Points on a hilly landscape, in no order, each with its height.
From any point a ball takes the steepest step (drop divided by distance) to one of its 6 nearest points. It stops when none of these is lower. Distance is the straight distance between rows; heights are no part of it.
Kone: -14 -1 17 37 -40 0 11 -45 9 2 31 -7 -21  height 63
niva: 15 -5 -57 -8 78 45 9 30 -19 -5 -33 44 -11  height 155
lag: -2 -22 9 60 -29 -40 4 5 10 35 -2 -18 68  height 250
zuse: 5 -2 18 57 32 -13 7 -30 -38 39 4 33 24  height 214
Rugib: 7 -27 -38 12 11 78 -10 6 -24 -24 7 12 -46  height 436
kalo: 4 46 5 -58 2 -19 -12 24 17 29 -3 -15 -16  height 220
Dotun: 8 17 27 -51 -49 -50 -28 34 32 23 0 -36 22  height 329
keka: 15 32 -38 -27 69 20 12 19 -3 4 -22 29 -9  height 154
gage: -19 31 18 -61 -36 -19 -21 17 18 21 12 -28 -19  height 318
nubob: -40 -6 39 -32 -75 -30 5 -33 39 -12 17 -36 -8  height 606
Bip: -16 11 16 0 -51 -25 -2 -13 26 15 15 -30 -7  height 460
pir: 10 29 3 18 71 -19 19 -3 -31 16 -34 37 16  height 163
nofo: 1 16 -1 38 3 3 4 -24 -15 19 15 3 -5  height 255
dun: 2 -5 11 -6 -58 -51 -7 24 29 17 5 -40 38  height 489
lurag: 4 21 -25 1 20 19 -1 -1 -11 9 8 7 -31  height 309
fodi: -10 0 -33 -27 4 49 -11 6 -7 -6 18 -1 -51  height 381
muvat: -8 -20 -58 -60 7 71 -11 41 -1 -3 -16 12 -44  height 254
Fone: 25 1 8 -14 -28 -69 -13 44 35 15 -6 -35 62  height 369
tozi: 2 -26 0 38 -26 -57 1 36 22 17 -4 -29 87  height 289
satud: 15 -17 -38 21 89 54 9 12 -48 -7 -33 63 4  height 291
Lubu: 8 -8 18 60 -8 -38 -2 -12 -6 38 -11 -1 49  height 233
Rugod: 12 -18 -75 -25 41 68 -6 37 -5 -1 -33 26 -23  height 219
nozi: 7 24 3 19 -7 -13 3 -11 -4 29 9 -12 -2  height 310
dovu: -12 30 -22 -81 20 25 -9 39 11 20 -1 -3 -38  height 270
sumef: 25 31 35 6 63 -66 36 25 3 -10 -63 23 43  height 209
sok: 26 44 7 -33 4 -43 -7 23 22 23 -17 -14 13  height 82
pape: -29 -28 -21 -42 -19 61 -9 -10 -4 -50 18 -3 -70  height 502
Reb: 34 25 11 -25 4 -65 -11 37 26 18 -31 -19 47  height 249
rez: 19 4 28 22 34 -85 23 31 3 -9 -53 10 86  height 275
rure: -1 34 2 -27 -16 -20 -10 7 14 26 12 -24 -15  height 334
Kat: 1 -42 -4 14 -15 72 3 -53 -16 -91 34 9 -47  height 494
novuk: -17 -3 0 -1 -23 38 2 -37 -7 -28 38 -6 -51  height 522
pav: 41 25 19 -19 31 -76 13 42 27 -10 -50 -1 51  height 306
Tufip: 12 19 -19 22 62 16 7 -4 -36 15 -10 35 -5  height 225
Kavuv: 7 25 4 32 22 -21 6 -14 -16 31 -8 10 12  height 232
guto: -47 1 30 -43 -47 2 0 -32 17 -24 31 -19 -47  height 632
zeni: 19 -28 1 60 41 67 -5 -19 -71 -3 23 45 -14  height 231
Pak: -38 -36 40 -33 -95 -42 -7 13 54 -13 16 -55 32  height 597
Zusuz: -3 -16 -13 31 -3 57 3 -26 -26 -31 31 17 -46  height 417
runod: -30 -19 21 -20 -28 25 10 -77 16 -64 37 -7 -41  height 636
zedo: -6 -37 6 33 -61 -41 -2 22 34 18 8 -48 68  height 344
ruveg: -25 -43 -40 -52 -19 79 -14 17 -5 -36 -4 3 -65  height 331
kuroz: -15 15 27 -33 -55 -29 -11 4 27 15 15 -34 -15  height 463
Ler: -17 16 -3 -30 -19 17 -1 -10 0 3 25 -12 -46  height 491
lufo: -40 -16 17 -36 -32 21 7 -60 12 -54 39 -13 -51  height 671
Zinod: 10 -33 10 67 3 67 6 -37 -45 -38 40 27 -24  height 312
tafal: -16 -56 10 77 -26 -34 -1 17 7 30 -5 -19 103  height 268
vel: -29 -44 -8 -48 -21 61 -16 -51 1 -93 22 3 -56  height 624
defut: 26 33 14 -1 24 -61 7 18 8 19 -38 -2 43  height 251
Pup: 19 -23 -64 9 56 66 -3 20 -29 -1 -21 39 -14  height 245
famom: 10 31 15 11 82 -37 29 2 -13 2 -49 34 24  height 158
nit: -3 -12 15 52 -15 40 12 -53 -16 -25 46 12 -34  height 288
Zoget: 19 34 34 -88 -30 -54 -41 59 37 20 -8 -23 19  height 394
zive: 19 17 7 14 -7 -53 -3 16 8 27 -15 -14 44  height 279
Lud: 18 45 -7 -19 76 -18 21 18 3 4 -40 26 8  height 78
vupi: -36 -34 29 28 -80 -26 8 -28 51 -7 12 -43 24  height 487
zuge: 1 -12 27 78 1 -12 3 -35 -33 43 2 20 37  height 223
Mubo: 10 0 -9 48 42 36 1 -18 -46 15 11 35 -13  height 153
Libi: 18 -22 -32 37 29 69 -5 -5 -43 -13 11 31 -35  height 290

Call two points neighbours if one is among the 6 nearest of the other. Go from one point of each pair to the other, from neighbour to neighbour, staying as low as possible. Name the highest point that can't be avoided.
Lud / Mubo -> zuse
Mubo / sok -> defut
Mubo / Kone -> nofo

For each start below, name the point where the ball stops.
nubob -> sok
niva -> Lud
kuroz -> sok
Zusuz -> Kone
lag -> Mubo
tafal -> Mubo
lufo -> Kone
Fone -> sok
